A landscape with many valleys, sampled at points; each row gives a point and its height.
A ball rolls from a point to the lowest of its 2 nearest points, and stops where none of them is lower. Distance is the straight distance between rows; heights are no part of it.
j970 height 4.50: [ 25 -24  20   2 -11   5  -5  17  -9  -3 -22  -1 -33  12  19 -10 -18   1
  27  -6  -9]
j691 height 2.42: [ 39  16  -3  11   4 -15  19 -19  14  18 -13   8 -24   0  29  45 -25  -3
  -2   1 -18]
j946 height 2.30: [ -2  12 -30   9  15  24 -51  13  15 -19  40 -11   3  17  -9  18  -6   0
  -3   6   1]
j949 height 2.13: [ 18 -15  30  -4  -2 -16  21  11 -12  28 -18  10  -2   1  30   5   3  -5
   5  -7  -4]
j5 height 1.98: [-41  -2 -19 -11   8  10 -26  49   0  24  22 -12  20  18  -1 -22  10  -1
   1   6  10]
j615 height 2.21: [ 18   1  -1  -1  -3 -21  18  21  -1  19 -25  23 -23   6  27 -19   6   5
  14   3  18]
j836 height 2.14: [-12   2  21  -6   4 -20 -24  -3 -10 -26  30  -8  11   4 -29 -37  20  -6
  13 -17   2]
j49 height 6.71: [  1   5  -2 -31  11 -26  13   5  19  10   0   3  26   9  21 -18  54 -10
 -10  13   9]
j455 height 5.85: [-33   6   3 -24   6 -30  -4   4  21 -31 -11  -9  17   2  -3 -15  24  13
  13 -21   5]
j396 height 7.76: [ 23  25  18   9  15 -46  17 -22  11 -24   2  33  10   0  -5  -1  27  13
  -6 -10   8]
j610 height 6.57: [-15   4 -15  -5 -14   3  22 -10 -20  15 -13   4 -10 -15  -2 -31  10 -13
   1  10  15]
j29 height 2.23: [ -9 -17  20 -19  -8  -8  25  -3  -5  14 -32  -2 -10  -5  19   3 -14   4
  21 -23 -11]
j819 height 1.16: [ -4  27 -40  34  10  15 -19 -10  -4 -11  16   6  -6  -6 -42  20 -21   7
 -20  12  -3]
j542 height 1.62: [ 34 -13  25   8   4 -14 -25  45   9  11  -3  19 -11  25  34  14  -6  -3
  18  -2   6]
j260 height 2.28: [ 13   5  18  12 -11 -15 -11  -6  -1  12  14   2   3  -6   5  -8 -16 -17
   9 -13   3]
j654 height 7.03: [  0  -4   9   6  -9  16   8 -43 -10 -39   2  -6   1 -13 -37 -14  16   5
  -4  -4 -14]
j705 height 4.52: [-10  -5   6 -42  18 -11   5  -7  32   0   8 -19  39  13  30  25  22  -4
   6  -8 -14]
j814 height 2.60: [-14 -17  -9   7  -4  31  -6  47 -24  15 -20   7 -30  14  16 -27  -5   7
  13  10  13]
j210 height 4.36: [  7 -21  32   6 -15  10 -15   6 -10   9  -4 -12 -24  -1  21  -2 -51 -15
  31 -16 -18]
j869 height 2.06: [-10   8   7 -10  -8 -33  31  -1   3  37 -12  12  13 -12  29   0  13 -13
   2 -11   3]
j190 height 2.55: [-37  -2 -38  -9  18  37 -15  19  -5   4  22 -23  17  15  -8 -13  20   7
  -4  13  10]
j590 height 2.71: [ 26   4 -15  -1   0  -3   1   9  31  17 -11  -4 -25   6  47  32 -21   3
  11   9  -6]
j149 height 7.82: [ 10   0  17   1   1 -26   3  12 -10   4  -1  19  10  -3 -13 -30  36   0
 -10   0  17]
j563 height 6.80: [ -6  -5  -3 -33   6 -21  23  -4  -8  22  18 -13  44   8  -2  -5  49 -12
 -20   5  -4]
j77 height 4.07: [ -1 -19  10 -26  15   0 -18  11  16   9  22 -22  41  16  -2  33  18   0
 -13  -5 -10]
j812 height 7.19: [-13  12  27   6  -9 -14  -6 -36  11 -16  30 -14   4 -13  -5  -4 -19 -17
  25 -29 -25]
j936 height 6.68: [ -3 -35  16 -17 -16  41  18 -20 -27 -13 -18  -7 -16  -8   1 -18  11  -9
   8   6  -8]
j97 height 6.83: [ 24   4   9  -7  -9  -4  30 -45  -5   9  13  -1   2 -10  15   8  17 -36
  -1   4 -14]
j907 height 1.52: [ -3  -3  -7   5   2  23 -29  -6  -1 -23  24 -11  -3   5  -8   1  -3 -11
   1  -1  -1]
j553 height 1.04: [ 21  -5  28  35  -1 -22 -28  26  -8   4  -1   9  -4  -5  -9  16 -37  14
   5 -25   3]
j228 height 7.40: [-16 -13  19   1  -3 -18  12  -8 -12  47   1  -3  38 -13 -13  26  -7 -14
 -18 -18  -8]
j882 height 1.38: [  5 -40  35  -6  -2  24 -15  24 -26   6   5   1  14   9 -17 -15  24  -5
  -8  -3  -7]
j932 height 4.95: [ -7  16 -18   7  15 -18 -23  16  18   6  13  -8  29   1 -20  33 -15  21
 -15  -3   4]
j938 height 6.48: [-10 -10  -4   3  -6  -2  29  27 -15  54 -23  10  17 -13   1  -3  21   1
 -25  17  11]
j99 height 7.53: [-22   5 -19 -11   0   7  24 -20   8   7 -20 -11   6 -12  -8  23  -5   4
  -7   9   7]
j881 height 4.55: [  0 -14   3   5  14   6 -27  22   5  22  24  -9  29  13 -18  31   0   4
 -20  -6   8]
j137 height 7.36: [ 18 -18  34   1   2 -12  20 -27 -10  21  -5  -1  18 -14  -3  34  -1  -7
  -9 -16 -19]
j830 height 7.58: [ -8  42 -42  30  -8   0  -8  -6   1 -16  23  12 -32  -9  -5  -7 -34 -18
   4   9   3]
j618 height 6.86: [  1  -1  17 -12   0 -16  31 -32  -7  26   4  -8  34 -11 -16   6  36 -15
 -20   0  -5]
j979 height 5.37: [ 19 -12 -20  -9  16  30 -22  10  26 -25   4   2   1  21  26   3  19  23
  -4  34  11]
j539 height 7.08: [ -6   7  19  -3 -11  -9   9 -36 -14 -13  25 -13  17 -21 -36 -23  16 -17
  -1  -3 -13]
j782 height 6.51: [-16 -14  -1   6 -19  13  30   4 -21  11 -31   3 -18 -22  -9 -26 -17   4
  12  -5   8]
j32 height 2.15: [-14  17   3   0   6 -41  -6  16  21  21  -1  12  10   0  25  -5   0  -4
   9 -19  14]
j15 height 4.78: [  9 -23  -7 -25   8  21 -13  22  31   3  -7  -4   4  25  46   5  15  12
   9  26  -1]
j215 height 5.64: [  7  17  -7  11  -2 -13 -13  -1   1 -25   5  16  -6   1 -15  -5  10  15
 -11   6  14]
j264 height 7.62: [ 24  38  -8   7   3 -23  -4 -26  28 -34   2  26  -9   2   1  36  -8  10
 -14  -3 -29]
j892 height 7.49: [-18   2 -13   2  -6   2  20 -20  -4  42  -4 -20  27 -24 -15  25 -16 -19
 -12   3  -5]
j142 height 4.19: [-23 -12  -9 -32  -3   8 -10  13  23  -2  -4 -17  10  11  34   1   2  -2
  16  -3   1]
j726 height 7.29: [ 19  -4  39   7  -4 -14  24 -37  -1 -21 -25  17 -16 -11  -2   1 -12  12
  15 -21 -26]
j111 height 3.53: [  3 -11 -12  -8  18  -3 -10   0  10  -3  35 -35  46  23 -28  23  33   8
 -19  10   2]
j393 height 3.04: [ 14   3 -24   6  -8  17  13  -7   4  13 -14 -11 -38  -5  33  21 -37 -10
  16   8  -7]
j655 height 3.58: [-26  20 -49 -16  -4  26   4 -14   9  -5  12 -26 -14 -12  18   1 -13 -23
  14  10   1]
j199 height 7.72: [ 17  36  -6   5   7 -43   2 -21  27 -38  -4  26 -14   6  15  -1   2  18
   3  -9  -5]
j519 height 6.88: [ 48  -3  28  -1  -9   3   7 -31 -10 -11  21   7 -13 -10   8  -2  -1 -30
   1   5 -15]
j574 height 0.72: [-21  19 -26  35  -4  25   3 -28 -23   1  14  -5  -4 -21 -47   7 -39  -7
 -17  15  -5]
j854 height 2.35: [  7  -2  29   6   1 -12 -23   3  -8 -27  16  -1  21   6 -41   0   3   7
  -7 -20  -7]
j82 height 6.53: [ -2 -41  17  -5 -10  41  11  16 -33   5 -29  -2 -22   2   2 -12  -3  17
   4  10  -8]
j186 height 6.95: [ 28   5  18  -2   0   1   5 -46  -5 -38  11   4  -3  -6 -14  12  10  -6
  -8   2 -19]
j874 height 3.29: [ -3  14 -37  -8 -12  24  22 -19   1  25  -6  -8 -29 -12  26   5 -11 -24
   0  20   9]
j43 height 6.77: [ 12 -20  20 -28 -14  13  30 -22 -11   1 -11  -1  -5 -10  17 -15  23 -26
   0   5 -16]
j467 height 6.23: [-34  15 -50   7  11  11  10  17   6  29  -1  -8  13  -3  -8   4   1  11
 -18  21  29]
j139 height 7.25: [  8  12  23   7 -11  -5   2 -35   5 -26   4  -4 -28 -16  12   5 -41 -13
  20 -16 -30]
j942 height 5.90: [-30  14 -38   1  14  22  -7   1   5 -31  -8  -6  -7   1 -22 -16   9  26
  -2  12  10]
j263 height 6.60: [-23 -22  20 -13 -16   1  17  32 -24  44 -17   6  18 -16  17  -3   6 -15
 -15  -3 -11]
j501 height 2.24: [ -7   7  33  17   2 -43 -10  10   1  27  12  15  11  -6   4 -12 -20 -18
  13 -35   6]
j862 height 7.31: [  0  13  14  11  -1 -26  20 -14   3 -17 -25  20 -15 -13  -8  -4 -17  17
   7 -16  -1]
j319 height 2.00: [ 15   5   5  -9   2  -1 -18  -4  19  -9  18 -12   9   6  14  22  -1 -16
   4  -7  -5]
j998 height 7.91: [-16  19 -17  15   3 -10 -12  20 -18   5  17   4  16   5 -38 -29  22  12
 -12  -1  27]
j562 height 6.15: [-22   0 -21   1  10  35  -4  -2  -1 -30 -22   0 -19  -2 -19   4 -25  28
  -6   5  -3]
j483 height 6.63: [-28   5 -20  -7 -13  29   6  -6 -10 -16  -2  -2 -19  -3  -1 -44  23 -12
  11   8  16]
j984 height 3.05: [ -7 -10 -28  -8  10  20  -2  -3   5   4  17 -22  25  17 -16  -3  32   5
 -19  25   6]
j600 height 6.37: [  0 -17   3  19  -3  28   5  14 -24 -13 -26   7 -36  -2 -24  -5 -15  30
   2   7   1]
j479 height 2.40: [-27 -12  12 -18  -1   7   7  -3   8 -26 -32  -5  -9  -1  -2  -3  -9  17
  27 -25  -6]
j426 height 7.47: [ 14  44 -27  19  -5  -6  -9 -14  15 -25   8  21 -30   3   0  10 -24   4
  -2   9 -17]
j101 height 4.70: [ 29 -30  28  -9   4  26 -20  28 -10 -18  -1   2 -18  25  24  -7   6  -4
  13   6  -3]
j950 height 5.96: [-29  -5  23 -38   2 -23  -7   3  14 -23  13 -17  23  11   3 -30  23 -12
  23 -35  -5]
j350 height 7.79: [ 14  16  24  -3   4 -51   1   0  11 -15  10  25  11   3  11 -28  44  -7
   2 -13  17]
j671 height 2.34: [ -8  -2 -23   5  -7   2  20  33 -10  26 -40   7 -33   3  26 -20  -7  10
  11  18  19]
j706 height 0.70: [-13 -14  16  22  -5  -6 -30  37 -10  26   2   1  12  -3 -18  12 -44   7
   5 -22  11]
j315 height 7.35: [-18  23 -19  12   4 -25  20   8   9  -6 -34  14 -18 -11  -8  -5 -14  26
   2  -6  24]
j712 height 2.22: [ 44  12   1   5   3 -11   5 -10  14  -7   0  15 -21   4  19  23   4   2
  -9  11   0]
j140 height 7.34: [  8  30  -7  12  -9 -13 -15 -18  24 -28   2   7 -32  -4  20  17 -52  -5
  23  -7 -26]
j733 height 7.86: [  4  -8   8  12  -6   5   3   7 -38   6  10  11   9  -6 -42 -36  36   2
 -21   5  20]
j960 height 6.64: [-14   3 -16 -21  -8   2  28   0   4  11 -13  -3  12  -1  16 -22  38   8
  -3  18  16]
j284 height 6.36: [-14  -3 -28  11   7  15  22   5  -2  42 -17  -6  26  -3 -16  10  18  10
 -31  30  24]
j220 height 5.51: [ 25  14  -4  10  12 -25 -10  -3   9  -2  23   4  23   9  -9  12  28   6
 -20   4  14]
j409 height 1.69: [ 26 -35  24   9 -12  30  10   6 -43  14  -9  10  -1  -2 -11 -19  19  -4
 -20  15   7]
j825 height 7.42: [ -5  -5 -11  -4   0   6  20   4   8   0 -36  -3 -10  -5   7   6  -3  29
  -8   8  16]
j714 height 3.61: [-23  -4 -29   7  -5  37 -16   8   7 -17  -3 -18 -28   7   9  10 -39  -7
  23   3  -7]
j126 height 1.84: [ 41 -20   6  15 -12  25  22  -7 -31  25  -9   6 -20   2   8   1   6 -12
 -13  24   5]
j133 height 2.01: [ 47  -9   8  23  -9   7  -2   2 -18   4   0  10 -23   4   2  16 -13  -3
  -7  13  -7]
j663 height 1.31: [ 41 -19  39  19   2 -13 -29  25  -3  17  10  12   5  15   6  24 -16  -8
  -1 -11   3]
j530 height 1.74: [ 11  19 -40  21   5  24 -24  -3   5 -17  18   1  -8   7 -10  29  -2   3
 -22  31   3]
j570 height 7.32: [ -1 -12  39  -9  -1  -9  21 -39  -5 -16 -11  -1  14 -18 -10  13  -4   1
  -4 -27 -26]
j592 height 3.03: [-11  -5 -28   7   6  41 -15  25 -14   2  -6  -5 -16  16   7   3 -18   8
  10  17  10]
j26 height 4.13: [-19  -4  -3  14 -10  19 -15  10  -1   9  -5 -13 -29 -13  12  -2 -69  -7
  28 -11 -15]
j313 height 6.09: [-24  30 -56  20  17   8  -5  15  15  -8 -12   8  -4  -1  -8  -1  -9  28
 -14  19  28]
j360 height 1.85: [-16 -19  15 -13   0   8 -33  24 -19  -9  28 -10  20  12 -21 -29  17 -10
   3 -13  -4]
j301 height 1.33: [-32 -12   3  -2   1  -3 -36  50  -4  21   4  -8  19  11  -2  -5 -16  -8
  13 -19   5]
j796 height 5.74: [-17  15 -10 -14   6 -10   4  -7  12 -30  -7   3   9   0 -25 -17  27  22
  -7   2  14]
j793 height 3.85: [-32  22 -33 -28   4  -5  -1  -4  32   3   1 -16  -1  -2  23  -8  -8 -11
  20  -7   6]
j576 height 7.14: [ -1  31  13   9  -4 -22  -6 -48   1 -36  46  -8  12 -19 -31 -17  -3 -11
   3 -19 -29]
j804 height 4.73: [ 10 -21  32 -42  14 -15  15   6  19  11   3   3  32  13  36  14  30 -10
  -5  -4 -17]
j276 height 4.98: [ 34 -15  15  -7  16   9 -16  21  11 -15  -5  13  -3  21  17   0  24  19
  -9  15  15]
j100 height 5.28: [ 12  27 -20   6  20 -30 -25  15  40 -10  18   7  14  15   1  18   7  20
 -14   6   9]
j21 height 6.45: [  8 -23  18  21 -16  15  28 -13 -30   8 -34   5 -26 -14 -27  -3 -19  21
  -4   0  -5]
j997 height 1.08: [ -7   7  -4  21  -8  15 -15 -19 -12 -16  19  -6 -17 -13 -27  -5 -36 -11
   6  -1  -7]

Call two points neighbours if one is among the 2 nearest of the other. Go from one point of each pair to the other, from neighbour to neighbour, staying as low as possible. Name the highest point that can't be avoided.
j869, j706 | j101
j574, j882 | j979
j869, j574 | j260

For each start below, name the point where the ball stops.
j793 | j882
j139 | j600
j618 | j600
j881 | j706
j804 | j706
